Each row is a point on a tangle of strands that fork and nearly touch. The rows are in no order.
In the rows, 128 means zero.
Two points are linked if the straight distance between their rows is under 54.6. Some points are linked to none.
j807: [ 82 156 129  34 146 153 170  82  80 138 123 180 122 100  62]
j660: [130 104 128 138 155 134 159 109 126 114 118 149 134 148 148]
j678: [133 149 128 159 117  96  65 162 161 105 156  84 119 138 144]
j961: [ 97 127 143  82 181 121 153  87 133 126 172 117  76 180 110]
j676: [123 139 128 135 142  97  87 138 159  98 157  94 102 169 146]
j847: [153 110 112 196 130 119  98 148 149  87 110 112 132 151 180]
j104: [133  99 123 150 154 148 163 114 126 106 110 139 128 153 166]
j189: [127 112 105 138 173 198 182 138 139 104  88 143 117 153 186]
j680: [ 94 123 142  81 188 128 174  77 122 132 163 134  90 178 109]
j240: [128 126 136 133 144 117 128 127 142 120 153 133 119 137 132]
j59: [138 139 139 112  70 133 106 150 117 173 110 130 163  64  94]
j381: [170 127 116 216 110 111  94 166 149 102 123 128 156 102 163]
j808: [122 145 133  83 100 140 131 130 109 154 114 163 151  74  88]
j70: [121 123 142 100  76 117 105 122 103 187 146  77 101 124  87]
j190: [142 128 144 120  39 106  97 121 100 199 105 103 150  85  69]
j122: [159 144 129 147  91 124 112 164 127 145 113 166 179  58 114]
j292: [136 114 133 141 147 121 142 116 131 120 138 147 135 135 137]
j353: [137 124 143 131  47 102  95 125 105 197 121  81 131 102  74]
j762: [ 98 109 113 107 189 195 212 107 113 116  91 153 125 170 162]
j355: [166 147 125 166  87 123 104 178 134 141 109 160 184  50 122]
j874: [172 141 124 191  93 110  98 181 144 131 124 144 173  63 135]
j305: [111 144 137  67 134 135 150 114 111 154 142 157 133 105  87]
j187: [127 124 120 110 143 133 166 107 104 123 113 188 160 109 117]
j119: [115 143 134  67 112 145 139 118 103 158 125 153 140  84  82]
j248: [137 124 142 139  50  89  83 129 112 189 135  57 111 114  85]
j498: [125 107 122 153 159 130 120 123 147  87 107 103 105 191 173]
j395: [ 94 118 127  83 185 142 194  74 103 127 133 163 127 160 111]
j763: [170 140 124 198 100 106  93 178 150 122 130 132 160  78 143]
j396: [118 123 138 123 158 116 130 111 144 110 158 118 103 162 131]
j95: [129 140 133 138  91 108  80 163 145 144 156  75 112 110 122]
j470: [135 109 111 168 153 148 121 143 149  79  94 105 111 180 191]
j591: [165 115 114 211 118 119 102 158 144  95 114 125 150 127 174]
j877: [105 144 140  91 155 113 114 112 145 122 178  91  72 180 121]
j830: [116 150 133 121 138  99  78 141 157 107 168  80  94 169 136]
j881: [117 117 124 105 159 136 176  96 109 122 121 175 147 129 119]
j559: [141 138 140 118  48 124  99 137 108 185  98 114 160  68  84]
j445: [127 127 135 134  62  96  77 139 119 175 144  48  99 126 100]
j771: [140 106 111 165 158 172 144 144 149  88  89 118 112 164 196]
j64: [109 131 142  97 162 118 135 107 140 122 172 118  86 166 118]
j226: [126 133 132 133  74 108  80 153 133 161 151  60 106 117 115]
j433: [102 112 121  99 168 144 191  84 100 121 116 177 143 143 124]
j265: [153 136 125 142 113 122 128 144 124 134 112 177 175  75 119]
j223: [146 120 126 176 133 110 108 141 150  93 137 120 129 144 161]
j521: [144 133 122 125 125 131 149 124 112 126 111 189 167  89 120]
j385: [137 145 134 101  84 140 115 144 115 160 111 154 162  63  95]
j899: [142 142 126 171 124  97  77 155 156  95 144 103 125 143 156]
j369: [105 142 134  59 149 139 161 100 102 150 145 159 128 119  89]
j481: [129 142 132 141 107 101  73 161 155 122 159  76 111 123 134]
j214: [120 122  96 118 133 161 190  98  81 100  67 208 165  99 128]
j639: [ 95 126 135  77 178 132 179  79 110 134 154 157 115 157 101]
j188: [106 144 136 100 146 108  95 126 148 116 175  83  76 172 128]
j274: [123 114 128 145 165 120 120 116 147  87 128 105 103 187 161]
j837: [112 113 108 122 190 206 204 128 134 106  89 149 115 167 181]
j319: [131 100 114 152 162 174 167 129 135 101  95 135 122 160 183]

A fork is a point with three links, a tip a point with one. Leave the first point through the second and follow the links. Name the first fork or tip that comes.
j762 / j837 | j319
j639 / j680 | j64
j808 / j119 | j369

Name the points in between on the shortest way along the links from the first point to the second, in order.
j847 / j122 | j591 > j381 > j763 > j874 > j355
j874 / j187 | j355 > j122 > j265 > j521
j187 / j64 | j881 > j433 > j395 > j639 > j680 > j961
j808 / j248 | j385 > j59 > j559 > j190 > j353
j188 / j104 | j877 > j64 > j396 > j240 > j292 > j660
j104 / j470 | j319 > j771
